Each row is a point on a tangle of strands that fork, close into loops and nearly touch. The rows are in no order.
In the rows, 128 means zero.
Points whose rows are less than 144 apart are linked; no others are. Some points are linked to none.
dal: [108 128  94 104 139  92 176 124 143 141  76 160 132 147 130 126  93 114
 133 135 109 147 114 147 167 130 142 152 112  94 152 131 132 121]
Fosus: [109 115 190 135 128 192 101 122 118 152  97 160 163 164  70 152 176  80
 125 181  99 127 131 124 112  94 127 105 108  58  81 167 114 130]
Vefon: [114 145  92 182  82 158 167 189  84 118  90 168 122 167 165 118 162 137
  49 103 153 129 209 114 152 153 102 106  76 107 117 143 164 100]
Vipun: [136 168 126 144 175 107 164  91 133 124  95  82 180 174 114 133  84 153
  63  94 136 129 133 166 158 104 168 114  97 110  90  95 174 148]
roli: [124 185 115 141 116 112 151 104 182 209  95 135 185 125 150 109  71  80
 109 165 138 120  90 118 195 156 164 147 153 110 106 136 160 154]
nup: [136 102 105 146 139 163 117 170 106 105 153 108  88 131 173 135 167 127
 104  96 101 101 125 129 100 137 126 135 172 159 131 122 138 108]
Dulus: [ 88  98  70 129 176 123 108 160 131 123 133 136 124  96 153 118 186 113
 141 157  92 135 123 115  83 152  93 164 151 137 134 157 141  84]
Fem: [138 130 106 141 170  81 134 149  93 168  77 148 128  86 189 160 117 118
 145 151 141  97  80 110 166 151 193 143 128 124 100 131 101 169]
lalif: [103 115 103 119 131 145 118 133  22 108  93 145 123 148 142 166 152 144
  88 142 176 149 163 116 114 126 118  83 105 121 103 119 103 106]
tetem: [163  90 178 126 158 114 142 140  71 131 102 145  86 147 111 140 134 150
 170 139 157 108 106 123 120 121 126 113 147 137 108 125  59 123]
zilep: [145 176 102 107 106 117 133 109 148 148 136 162 126 116 149 161 103 113
 109 133 152 131  79  97 187 170 102 103 203 166 217 119 112 156]
gav: [ 81  86 127 108  50 167  44 133 100  98 129 100 111 100 137 142 153  99
 133 117 125 155 172 132  81 115  96 126  92 114  97 128  99 128]
dinek: [153 129 134 153 105  75 156 132 138 139 160 153 114 110  74  91 158 150
 161 115  78 152 136 152 126 119 144 129  91 146 178 106 176 151]
Lor: [180 166 128 167 110  87 162 137 151 142 130 111 137 133 125  95 113 144
 140 112 138 111 128 114 154 158 111 119 153 171 172 106 152 138]
naros: [128 120 135 147  87 165 146 162  78  87  65 182  98 165 156 118 159 114
  53 109 152 135 226  95 117 133  89 117  70  63 121 133 125  60]
zoves: [149 106 136 127 135 177 176 189 119 140  97 169 108 157 150 114 164 133
 102 114  64 105 126 147 124 142 128 156 141  93 138 168 135  90]
rubil: [145 105 197 121 105 215  94 136 144 129 100 141 127 159  71 193 183 109
  82 120 103 124 148 133  97  75 114 119 106  34 101 165 119 124]
Bizem: [140 138 136 156 158  99 140 121 201 131 172 107 141 102 122  84  87 134
 188 139 142 102 145 119 134 181 104 160 137 171 129 146 137  71]
sodol: [118 176  92  88 150 110 157  89 212 171 129 129 176  91 143 123  61  98
 124 150 125 131  90 138 172 166 149 151 164 137 153 134 168 119]
geki: [126 138 104 140 188 107  68 101 191 161 169 166 146  63  88 144 145  68
 155 148  88 148  67  85 141 150 133 148 161 166 173 129 151 178]
pemar: [119 160 125 131 150 112 153  95  94 122 131 182 141 143  95 155 140 170
 139  99 146 143  61 146 179 102 134  91 117 137 186 125 107 182]
bibem: [127 161 154  81 156 146 121  54 168 153 137 144 161 114  94 150  79 105
 190 172 169 124  60 128 161 125 148 132 133 139 133 129 112 116]
penaz: [104 143  68 160 153 130 134 143 145 137 132 119 158 127 159 100 146  87
  94 144 122 113 142 107 157 174 133 141 161 146 112 150 176 132]
meteb: [177 170 186 128  99 120 155  87 157 120 150  97 153 169 102 127  79 180
 123 121 156  99 140 147 140 127 124  91 135 118 124 114 141 106]
tupu: [100 143  90 106 115  96 126 104 171  99 159 107 141 123 117 104  99 161
 142 119 111 156 150 171 124 123  96 134  99 137 153 143 159  88]
Roban: [106 154 116 107  81  80 109  71 159 176 124 138 161  85 148 131  76  90
 181 197 182 136  92  77 172 173 118 128 123 111 117 129 101 130]
rafas: [137 148 150  93 215 133  97  63 160 128 157 132 134  93  81 144 104 138
 172 136 143 124  20 125 136 101 142 123 162 155 148 134 103 150]
rede: [123 151 180  85  94 162 127  50 111 114 154 116 161 166  65 170 117 156
 146 162 153 151 106 141 134  83 116  72 126 107 145 119 115 144]
nabab: [128 130  92 103  36 102 147 144 100 121 106 134 114 121 152 147 102 168
  96  79 107 152 123 157 133  93 142 117  81 123 147 112 115 148]
tapek: [164 109 136 132 153 121 179 159 124 129 129 174 102 144 118 113 169 181
 155  97  81  99 108 145 121 143 106 135 127 115 170 160 114  70]
vel: [ 94 102 110 119 212 171 119 146 123 100 128 126 110 131 126 123 167 127
 162 147 100 108 107 136  85 115 104 176 168 128 120 184 109  62]
Pelol: [102 167 129 156 158 188 124 129 139 147 146 140 169 171  93 140 174 128
  93 149 128  99 103 120 180 141 129 114 155 106 104 170 140 118]
Zas: [112 131  70 149  66 133 154 169  89 141 113 197 100 136 165 107 169 135
  82 101 122 137 156 111 147 153 110 130 101 134 148 146 141 137]
bapu: [129 136  91 149 128  98 111 111  95 141 142 133 131  98 118 130 130  95
 106 126 142 153 107 118 131 111 167 106 160 173 141  74 162 217]
gagek: [144 119  94 114 149 121 201 162 140 129  67 136 138 146 150 112 107 121
 121 116  63 122 145 153 137 121 140 170 113  75 133 159 145  88]
lela: [ 90 107  80  61 182 132  92 105  65  95 113 114 121 135 140 166 128 118
 159 153 162 172 121 110 113 123 102 112 151 138 164 128  80 131]
Nasut: [137 121 112 152 207  82 154 162 130 120 102 111 128 135 174 109 106 131
 162 134 139  88 128 106 140 175 119 157 167 148 118 122 109  84]
roz: [ 95  75  93 145 129 108 110 164  80 105 129 139  99  85 204  96 167 128
 143 134 148 119 183 101  88 165 113 145  99 148  96 142 126  89]
dozul: [122 123 146  97 193 131 142 106 188 147 124 138 165 128  92 115 115 110
 175 167 100 120 105 143 124 125 131 176 156 112 130 169 138 101]
bulak: [118  83 139 111  39 178  83 141 114  87 128 121  96 112 148 138 160 127
  82  65  81 138 172 149  92 108  99 140 103 119 134 123 139 126]
vuv: [ 85  95 100 112  79 122 134 144  78 105  79 146 113 145 180 113 140  96
  91 122 144 156 220 116 110 127  86 116  57 104 104 135 129  92]
Bipo: [155 109 143 105 132 110 158 131 177 116 131 139 103 131 120  98 132 162
 192 127  96 125 125 132 143 146  74 154 131 121 164 166 104  63]
giviz: [130  90 145 155 131 203  96 182 125  90  98 125 117  94 161 123 149 125
  68  77 142 124 216 107  91  95 118 122  58  69  59 139 119  77]
tufi: [143 125 122 165 126  74 113 140  92 108 143  66 103 118 167 112 113 141
 140 136 163 111 165 119  77 130 132 110 141 170 104  68 132 137]
Rusu: [196 118 167 134  53 142 142 130 148 159 122 109 106 103 123 125  74 122
 111  92  79 107 104 164 131 118 157 135 156 124 142 103 129 182]
von: [111 112  98 154 194  48 133 146 112 124 150  98 125  69 168 121 113 165
 182 115 156 100 147 119 110 135 161 163  86 167  79 134 125 133]
kug: [131 171 122 155 142 106 144 114 103 152  78 100 168 178 124 142 108 121
  65 126 160 116 150 112 157 123 170  87 122 115  94  85 144 165]
bel: [ 89 128 120 105 140 163 123 107 133  90 136 105 150 180  92 125 157 146
 121 134 121 162 191 152  91  94 102 123  83 100 131 158 166  89]
pomi: [104 141 133 127 142 130  95  98 142 167 137 124 142  93 128 137 108  58
 155 187 115 137  98 121 148 122 168 145 123 119  81 138 120 180]
sur: [108  85 112 120 134 151 112 165 171 144 150 127 122  83 146 110 163  92
 152 119  67 114  94 136 115 141 120 171 138 134 127 165 134 101]
fekod: [103 132 132 131  70 159 132 155 126 109 144 126 117 160 142 109 179 168
  99 100 111 117 181 130 127 141  69 127  85 115 144 160 139  76]
Pired: [146 135 143 217  60 183 112 179 134 157 130 139 121 128 130 102 163 102
  56 113 121 110 172 102 138 145 138 103 113 111  88 140 159 176]
liril: [117 151 112  79  83 148 163 128 158 150 115 144 136 168 139 137 117 117
  88 137 108 134 130 145 179 137 108 130 140  79 172 161 146 118]
Vupi: [161 155 150 192 123 102 141 150 134 126 131  88 129 148 137 101 110 138
 106 127 166  95 155 112 138 162 140 112 154 158  89  96 132 117]
Lilu: [122 157 136 122 117 133 107  99 143 108 165  71 153 115 162 153  88 155
 136 135 179 103 121 120 138 107 139  99 135 134  80 116  86 114]
zuviz: [103 141 121 137 167 126 124 122 130 115 147  80 161 128 134 144 110 160
 152 127 183 129 133 140 151 125 141 145  96 106  70 153  91  93]
san: [115 111 123 149 189 109 168 137 114 126 132 149 133 154  88  99 172 176
 154 119 107 121 118 161 117 126 123 144 111 142 123 138 139 112]
zivo: [114 167 160  90  41 126 124  53 146 119 179 127 151 125  96 148  99 160
 151 134 171 139  97 150 165 115  98  84 119 143 169 127 101 125]
bobal: [114 137  94 155 127 158 140 148 127 119 136 104 110 159 166  91 165 101
  93 136 122 115 191 105 130 177  87 139 166 129 133 137 182  66]
zafu: [114  93 145 125 125 209  82 168 136 113  99 119 118 124 117 184 162  89
  71 108 107 123 130 129 112  99 130 131 121  66  83 163 111 110]
Kelu: [ 85  92  81 125 105 145 130 194  56 159  99 206 105 118 145 113 193  73
  97 130 113 143 151 109 119 155 116 130 130 113 114 137 154 133]
dur: [156 186 189 141 121 163 138  84 173 154 195 109 159 107  85 113 112 156
 139 104 129  91  84 161 162 101 172 113 103 134 113 123 161 143]
zoroz: [150 157 156 103  18 123 114 121 145 129 167 121 115 117 135 142 102 166
 143 114 157 118  90 131 150 152 102 105 169 164 167 107  95 128]
Mibo: [101 126 116 135 124 193 121 141 119  88 135  89 122 173 153 138 172 120
  79 124 124 102 183 112 115 134  44 120 142 115 122 160 143  37]
vuba: [101 144 108  95  53 103 111 106 133 144 123 152 131  94 144 135 111 115
 167 151 150 164  96 112 171 137  98 124 111 121 161 132  85 145]
sisis: [178 122 182 176 119 135 158 177 132 159 101 155 123 129 128  88 138 113
 114 115 107  88 145 143 138 150 160 135  96  95  99 136 106 135]
sesa: [157 107 162 155  39 105  99 151 165 159 136 153 113  55 148  89 108 127
 170 139 126  99 111 126 141 140 117 149  98 128 133 126  86 138]
Vasem: [129  89  94  82 173 117 112 148  71  96 112 138  91  93 163 166 138 174
 178 129 173 128  86 112 116 128 122 126 166 146 156 121  54 132]
rovof: [ 70 114  57 140 213  74 137 155 113 122 148 145 139  79 161 122 155 165
 156 125 135 127 136 131 104 142 148 165  67 153  89 146 168 113]
Tokem: [129 112 101 136 115  73 142 136  85 159  88 151 119 113 138 127 120  87
 122 154 119 160 126 119 128 126 175 143 123 128 131  94 147 192]
Ful: [147 147 127 187 183  76 128 128 140 147 158  88 149  90 141 107 113 157
 157 121 140 100 102 125 127 121 195 147 101 172  85  99 136 167]
nudat: [117 113 153 139  88 120  74 110 124 159 143 108 118  73 127 135 109  81
 189 163 147 125  88 110 128 142 149 130 143 135  92  99  83 177]
fefo: [ 93 132 100  81 152 138 119  80  81  67 144 119 109 158 111 145 154 163
 128 137 167 163 116 140 105  95  83  99 158 159 176 120 108 115]
Baze: [176 107 147 151 137 145 126 174 125 119 135 103  98  94 140 103 140 146
 152  99  96  77 125 144 110 111 143 143 158 144 105 132 107 110]
gebu: [128 147 150 105  25 187 135 131 174 163 133 159 133 141 123 133 115  92
  90 124 102 137 113 148 181 142 110 138 110  86 126 157 130 140]
bido: [144 115  78 137 132  59 136 164 101 134 122 175  88  55 156 143 129 148
 136  89 133 133 109 114 141 135 158 131 123 175 165  87 124 173]
zegaf: [155 157 136 134 133 103 160  72 151 117 169 144 147 148  84 120 131 148
 116  98 118 144  72 125 148 126 153  93 178 165 197  92 182 181]
fitup: [109 186 134  85 128  98 129  53 182 111 185 122 172 121  95 113  77 158
 169 143 155 151 115 144 142 123  95 114 117 147 153 132 137 115]
nutin: [180 127 158 130 119 159 167 164 112  73  98  94 108 176 157 142 113 158
  85  90 124  96 187 136 110  99 129 126 122  95 115 130 130  72]
Kabu: [108 143 105  61 116 111 128  98 150 109 103  71 141 133 187 135  49 112
 135 159 146 152 142 130 138 122 101 138 159 115 143 109 105 102]
gaso: [151 113 169 123  51 126 123 127 164 129 164  99 119 104 145 101  97 147
 161 110 133 102 114 144 147 139  95 131 132 139 127 137  87 105]
Gigo: [113  85 128 164 115 180 104 156 157 137 114 119 141 102 128 105 156  82
  65 123  81 118 187 130  91 119 144 145  76  87  55 150 165 137]
dez: [120 121 155 144 161 109 132 111 122 136 118 148 135 175  62 105 177 114
 150 177 108 147 115 136 121 130 122 136 134 131 126 130 152 135]
mezi: [101 137 148 106 127 114 133  78 139 139 124 127 157 171  83 133 113 121
 147 183 127 156 130 155 124 101 144 110 113 111 124 125 133 143]
vefe: [133 137 125 101 155  61 150 102  97 163  86 143 144 109 161 141  77 110
 159 150 151 139  73 116 162 109 188 133  97 111 111 108  70 186]
bukov: [135 124 143 195  92 190 116 163 172 124 153 116 144 127 110  99 166 118
  54 116  98 116 207 121 108 141 126 118  90 113 108 155 188 129]
raroz: [ 81 149 157 126 241 129 150  97 126 119 107 117 167 193  49 144 130 169
 129 129 139 126 128 158 118 110 144 144 118 103  92 156 140 115]
nuf: [ 87 137  97  88  95 138 131 133 147  92 132 120 145 149 130 123 132 172
 113 129 122 143 165 172 132 100  88 138  72  94 135 184 116  87]
godal: [116  70 104 151  87 136 100 185  82 121 144 138 101  60 200  88 158 130
  95  83 100 124 169 131  71 136 145 141  72 144  76 132 132 118]
boru: [158  97  74 156 146  84 184 198 118 151 104 168 104  72 183  83 140 153
 123  90 115 114 139 125 140 167 130 164 114 151 149 134 143 101]
gibut: [ 96 121  90 123 181 105 143 141  74 102 104 115 145 149 155 143 129 151
 128 127 174 131 147 122 124 130 141 121 100 130  86 133 111 108]
fen: [104 155 134 151 121 184 114 134 127 125 122 129 171 178  97 169 165 130
  94 149 166 120 160  94 173 148  95  95 122  88 121 178 114  90]
pubil: [148 177 121  93 125 102 161  81 136 107 145 136 139 172 125 152 109 156
 124 133 158 143 108 108 167 150  91  91 194 155 213 115 125 108]
Febap: [159 155 112 168 152  91 173 179 120 149  73 104 136 155 196 108  89 154
 121 117 154  88 159 110 143 169 151 131 149 130 100 104 100 115]
zupef: [ 69 117  94 122 235 135  92 112  65  99 132  96 144 165 117 160 161 152
 127 136 160 169 136 153  32  97 156 124 123 141  63 127 162 121]
bulot: [210 113 166 154  85 121 182 145 138 159 115 137 112 125 133 100 131 166
 119  83  86  84 123 156 148 131 157 139 127 116 155 133 135 159]
ret: [ 81 152 166 165 194 132 121  96 100 126 125 113 188 196  61 154 155 136
 126 136 175 116 150 125 138 123 133 115  81 113  55 141 137 128]
namud: [112 140 143  88 152 113  91  73 167 149 164  99 159  86 131 140  62 103
 217 179 185 119  87 102 152 163 122 134 133 131  89 149 100 104]
Sot: [124 144 107  82 119 116 132  80 183 144 131  90 164 129 139 120  49  87
 100 153 125 154 118 131 144 127 153 133 165 134 145  98 151 140]
ropav: [155 160 199 202  95 179 125 141 162 162 147 153 145 126  98 101 151 131
 111 118 118  90 141 128 164 119 161 128  66  89  67 147 116 151]
Vitan: [168 115 162 129 144 108 156 147  55  98 104 149  92 149 105 149 140 186
 135  93 141 112 125 161 110 101 146 104 127 143 134 100 109 148]
kuf: [136 121 157  82 186 172 138 110 166 110 139 100 136 164  97 134 131 143
 115 107  66 128 102 189  72  63 156 157 152 106 136 128 164 130]
tof: [148 137 176  79 200 147 155  56 160 125 129 112 154 191  73 132 117 141
 134 139  94 130 104 162  97 111 138 140 183 115 161 125 190 117]
Kar: [142 109 114  99 117  58 107 107 146 134 144 100 103  69 144 118  57 125
 192 132 141 146 117 128 108 100 117 146 119 149 151  90  95 160]
fofum: [116 103 122 138 132  95 104 104 150 118 153 125 123 113  73  89 143 130
 153 123  70 158 129 171  79  77 141 146 101 148 137 108 173 175]
vef: [157 153 110 144 174  80 151 147 101 152 118 191 117 100 107 154 124 146
 151 110 127 140  65 120 172 128 143 120 129 159 179 103  93 170]
Futir: [107 142 118 115 185  97 127  77 116  78 166 114 118 172  80 120 134 190
 176 132 155 164 140 153  85  99  86 127 139 162 184 112 150 107]
famul: [155 101 156 145  82 183 154 202  95 119  51 178  86 157 146 156 139 114
  62 105 118 123 195  87 107 121 133 106  81  60  95 139 125 111]
Zal: [144 109 171 126 126 128  95 113 100 131 123 110 117 128  91 130 114 113
 170 179 152 112 100 104 117 116 120 126 127 119  95 120  58 135]
poz: [156 121  88 145 142 125 165 182 110 146 109 135 117  91 169  72 131 151
  98  85  78 127 149 161 118 139 173 149  88 156 127 134 178 136]
gez: [127 106 117  91 230 153 130 131 144 100 128 100 114 143 124 125 131 141
 143 126  82 132 100 153  75 100 139 164 203 144 158 131 145  95]
vofan: [118 157 156 119 155  82 150  65 107  99 127  97 147 163 101 146  69 167
 172 148 205 141 104 115 145 135 116  79 134 150 140 108  82 138]
Sakug: [175 102 188 123  73 192 111 132 154 126 124 108 106 122 108 145 126  92
 101 127  57 118 117 159 109  96 151 134 154 105 125 115 134 163]
tuzu: [138 113 153 179  78 158 129 186  99 162  57 157 115 164 143 142 128  84
  74 149 159 131 187  86 141 133 135 101  97  62  78 125 101 153]
der: [170 121 183 135  48 197 145 147 155 156 116 145 129 155 110 163 143 125
  73  97  80 126 128 143 145 108 145 137 118  77 129 143 144 165]
gigip: [204 168 181 124 161 141 146  95 155 113 147  94 135 174 108 124  91 165
 112 119 140  97  92 126 151 131 148  98 206 142 136 104 139 109]
pev: [135  68 137 156  64 188 107 180  94  83 117 137  87  95 173 104 171 130
  82  76 111 135 196 126  78 114 102 120  75 110  97 125 114  87]
tob: [138 144 151  77 163 113 140  55 147 107 126 133 135 165  94 152  77 119
 112 161 150 151  86 103 137 136 112  85 218 153 208  90 141 156]
buzo: [167 109 126 204 104 160 140 206  76 144 111 159 105 112 141 111 162 129
  53  83 133 111 167 111 109 146 155 102 114 143  86 126 179 159]
lomo: [119 103  89 107 195  81 118 103 147 113 139 154 117 116  81 129 138 110
 169 153  94 185 119 117  92 118 103 137 142 158 213 114 156 157]
Tosol: [166 131 112 114 148 121 132 147 101 110 137 132  94 141 128 143 159 130
 121 113 127 115  94 113 126 144 128 117 202 158 185 108 112 121]
zopun: [ 93 161  86 145 140  65 140 131 134 124 142 106 149 127 155 111 123 180
 166 132 180 137 144  99 150 166  97 132 108 155 148 132  95  88]
muvog: [136 126 135 110 102 164 130  96 124 121 153 147 121 164  99 150 154 105
  93 125 101 141  75 123 141 125 134  90 214 157 204  97 163 196]
tefe: [106 118  99 100 126  71 116 107 106 126 125 105 126  91 167 165  78 130
 170 124 160 134 111 120 124  92 169 140  94 131 119 101  76 166]
Seg: [123  85 111  86 159 113 139 134  94 137  64 131 129 136 139 141 103  85
 130 165  99 154 134 151  85 102 170 153 142 112 106  98 135 157]
Serav: [113  83 125  90 139 154  85 119  96  97 112  87  99 141 151 162 105  82
 115 137 108 146 141 151  59  88 157 137 165 119 111  97 120 146]
res: [180 157 158 163 158  76 137 102 175 178 140 101 142  83  96  78  80 133
 172 128 108  80  95 159 127 124 171 155 108 149  90 104 148 139]
voses: [105 108 117 149 145 147  80 145  78 113 153 167 101 107 103 108 216 131
 159 119  93 144 118 123  64 124 104 119 141 171 139 120 147 147]
bogit: [105 143 113 125 145 140 114 125 182 178 116 119 161 110 157 127 104  56
 128 172 102 114  99 113 167 145 175 187 135  99  81 165 145 127]
sonir: [117 120 109 127 179  96  84 110 149 113 180 121 129  80  88 120 144 124
 149 114 103 160 112 144  73 116 126 131 153 178 169  97 173 154]
safo: [118 120  72  97 107 100 145 135 114 113 125 167 114  98 132 134 141 152
 119  92  99 158 104 161 137 115 139 132 118 158 169 117 124 158]
bebo: [149 142 143 136 197  77 108  84 162 147 144 173 122 126  63 144 127  95
 173 143 102 169  73  90 116 139 117 119 158 157 211 111 152 156]
mubo: [131 135 110 125  83 156 127 146  29 125  84 140 117 177 139 182 143  98
  59 132 177 139 168 104 121 125 135  77 157 124 124  88 137 155]
nuru: [174 129 123 114  90  94 122 143 160 145 143 160  89  93 115 147 114  97
 154 111 114 152  83  93 162 177  82 134 196 164 219 109 128 154]
Totu: [ 94  96 100  88 216 157  97 124  60 108 119 101 116 132 134 171 136 104
 105 124 144 139 130 140  60  85 171 128 163 134  89 115 136 145]
fafa: [127 109 159 129  59 128 135 139 129 137  92 127 121 145 151  95 112  81
 136 169 142 134 172 113 135 172  95 119 120  93 119 128 102 106]
piz: [159 163 186 143 110 135 132  92 194 171 160 115 158 118 109  94  88 117
 165 130 132  92 121 154 157 130 160 139  98 123  75 130 129 110]
lis: [129 147 101  75 124 124 144 116 106 100  95  78 111 184 169 147 103 137
 114 135 151 126 172 141 124 127 100 122 150 128 163 103 123  70]
rit: [147 150 101 187 110 152 146 199 110 138 122 115 121 107 180  95 146 162
  58  78 127  97 160 131 126 147 163 139  95 151  91 136 142 136]
rupam: [123 120 111 113  70 132 113 146 140 127 112 102 129 113 182 123 103 104
 108 130 119 122 165 129 126 126 121 151  95 106  97 123  99 118]
fuf: [155 166 197 146 185 135 127  80 152 135 159 133 136 123  64 119 128 162
 175 114 134  97  49 146 152 110 162 119 132 154 125 112 137 149]
kemor: [144 125 148 158 133 131 132 142 104 147  65 129 150 168 120 164 130 113
  60 126 140 115 155 119 155 104 173 116  83  83  66 121 119 144]
Nedi: [136 130 112 106  54 148 122 139 136  88 136 107 121 133 141 155 140 154
  61  71 123 143 173 159 126  89 135 117  98 100 142 120 145 131]
rasan: [ 53 106  85 153 175  99 111 136 156 125 145 139 146 105 138 107 158 118
 167 154 121 140 141 141 118 125 118 168  83 125 106 175 135 102]
nifam: [141  92 138 144 136 194  95 178 155 127  93 122 134 103 143 150 144 107
  78 104 110 119 179 121 125  92 165 155  67  45  45 171 105 120]
naki: [103 102 152 154  79 162 115 173 189 151 156 147 127  72 159  61 160  88
 136 127  74 113 131 121 133 161 112 158 117 107  94 169 119 122]
Por: [111 160 105 169 138  95 114 119 190 151 176 104 173  95 138  96 122  93
 144 173 150 109 133 102 150 174 124 145 141 164 102 136 156 112]
puv: [181 140 166 129 119 148 165 139 134 112 142 114  99 172 137 140 138 161
 113 117 108  96 124 131 133 133 105  95 194 136 166 112 123  98]
Giv: [137 158 137 140  58 170 119 128  78 132 123 136 115 171 116 174 171 109
  66 125 155 137 114  97 156 119 118  76 163 136 147 107 112 174]
vide: [146 111 100 117 217  77 126 122 150 112 131 118 109  89 146 147 107 130
 187 144 148 129 104  82 119 145 110 148 150 159 156 119 108  96]
Munum: [123  92 118  90  88 141  74 137 116  94 169  71  84  82 165 137 119 145
 150 104 138 115 104 149  79 108 137 128 154 164 117  95  84 137]
dito: [118  93 104 160 115  98 111 161 120 134 141 138 123  90 185 121 155 110
 177 155 150 123 125  70 131 182 103 139 113 146 117 138  94 121]
Vipip: [131 155 176  85 240 140 158  54 138 126 111 110 162 189  69 147  99 159
 153 132 152 140  78 149 127 114 134 137 157 113 126 140 138 126]
bekov: [151 132 151 108  88 140 105 117 145 145 177 122 114 116  95 131 125  87
 149 139 112 150  92 123 129 147 107 116 198 167 179 100 142 167]
repe: [104 124  97  86 166  83 103  95 171 104 166 103 127  85 148 153  79 131
 191 138 146 154  85 116 107 124 105 131 142 161 162 120  96 128]
Kovez: [ 96 103 110 106  88 172 113 162  91 127 108 186  82 133 134 143 181  98
 112 135  77 147 125 131 126 136 108 136 166 123 161 144 135 159]
goze: [ 91 182  96 119 148  68 147  84 133 108 134  82 164 170 138 130  82 177
 144 144 209 149 151 130 153 137  88  99 125 137 134 125 111 108]
zib: [ 90 142 193 136 116 163  98 103 152 176 117 170 169 155  69 112 132  86
 150 186 122 118 142 120 150 133 146 134  69  75  66 166 124 121]
Biz: [129 163 127 108 108 147 105 116 120 123 134 114 148 145 130 178 124 122
  96 138 157 134 103 121 166 123 138  92 148 130 124 121  90 144]
zovi: [118  99 107  70 121 129 143 135 134  92 121 117  85 145 156 126 117 139
 162 131 116 143 135 131 116 133  76 142 161 139 187 132  97  73]
potin: [101 161 172 126 148 156 120  97 132 124 104 116 176 208  70 172 132 145
 118 159 168 136 145 130 157 107 108  95  83  70  95 161  97 104]
Vemuk: [ 83  72 111  91 106 169  61 154  58 109 110 120  88  98 168 152 173  92
  88 123 107 141 188 137  48 108 136 144 105 112  89 124 144 113]
vemen: [158 170 173 101  61 145 147  71 185 154 180 158 156 107  80 128 104 133
 142  90 120 129  62 152 179  99 149 125 129 127 167 118 159 141]
Gumir: [125 153 136 136  18 120 113 148 137 175 121 143 124 100 159 131 111 133
 132 118 147 118 108 116 171 126 137 121 110 106 123 126  79 175]
pata: [155 107 150 136 171 154 144 159  65  86 132 126 102 188 110 145 158 176
 111 100 126 106 161 146  92  95 134 118 124 137 109 128 129  93]
Zifi: [150 150 139  75 191  99 150  46 188 117 158 109 155 126 106 121  32 138
 135 123 146 158  87 120 131 115 128 119 182 171 193 108 167 146]
viput: [127 143 126 161 127 140 108 127 107 130 151 120 134 117 108 136 150 127
 101 117 109 129 116 144 119 111 171 101 106 149  99 104 157 178]
ropi: [149  97 143 136  69 131 129 169 105 152 117 187  81 116 110 122 168 100
 149 130  86 135  86 127 149 139 118 132 142 133 155 126 117 179]
rab: [148 117 151  88  77 121 158 136 188 130 134 114 125 114 146  99  67 143
 172 151 118 124 134 149 148 131 106 168 127 102 124 170  85  58]
bafo: [113  97 146 158  53 160 136 153 163 149 158 164 112 136 107  70 168  86
 135 125  80 126 146 128 123 157 106 143 111 124 156 160 168 147]
fif: [110 108 126 173 119 112 107 143  97 161 129 203 101 100  88 111 199 116
 167 142 125 140 116 113 126 145 109 119 115 158 144 128 123 165]
bet: [ 63 128  99 118 191 119 102  86 109  84 158  97 140 164  92 117 166 169
 149 141 150 157 161 152  72 115  82 129  93 136 128 151 155 105]
fega: [121 121 133 157 104 126 123 149 142 163 109 145 130 121 141 118 116  73
 161 195 150 120 136  83 171 177  92 136 155 120 115 140  99 119]
Patog: [109  89  97 126  82 140 107 158 102 111 104  96 101 116 202 152 122  81
  74 112 126 134 204 117  87 125 119 156 102 114  92 112 148 105]
topap: [104  80  85 100 165 134  80 135  84  96 171 116  86  69 161 155 143 151
 168 114 144 124  95 112  70 109 137 136 139 163  98 113  88 141]
viri: [114 144 128 170 177 150 117 153 114 151 133 159 141 115 123 129 181 103
 134 139 118 111  82 117 164 155 126 139 144 134 109 176 108 119]
tolep: [139 152 122 127 165  76 132  79 102 102 147 112 137 124 100 125  98 135
 124 107 151 152  82 105 125 106 162  94 175 180 181  64 148 196]
nog: [185 128 177 114  99 124 169 107 126 107 104  80 121 177 114 143  72 172
  96 100 137 118 182 145 122  91 140  99 117  96 120 108 114 111]
tafum: [161 139 107 185 101  79 175 142 113 144 139 141 123 130 110  76 141 164
 116 114 132 134 151 134 135 152 151 121 110 162 172 110 193 172]
vazek: [116 140 100 160 147  60 127 144 163 129 163 122 127  98 132  67 136 138
 164 128 134 133 168 106 137 175  75 143 103 162 173 132 134  89]

A piece is two or more points that can be reached from each other along the links. Count, over all rows, the pieces, the separate loops (a circle has one, a figure eight two, a Y none), the forks (points with three links) and the tips (points with one).
pieces -> 5
loops -> 3
forks -> 14
tips -> 18

A fork is a point with three links, a tip a point with one. Leave the first point through the second and follow the links. Name the first fork or tip that comes.
zovi, lis -> Baze
Baze, nup -> Bipo
fekod, Mibo -> vofan
tapek, zoves -> ropav
sisis, bulot -> tapek
Zifi, tob -> bapu
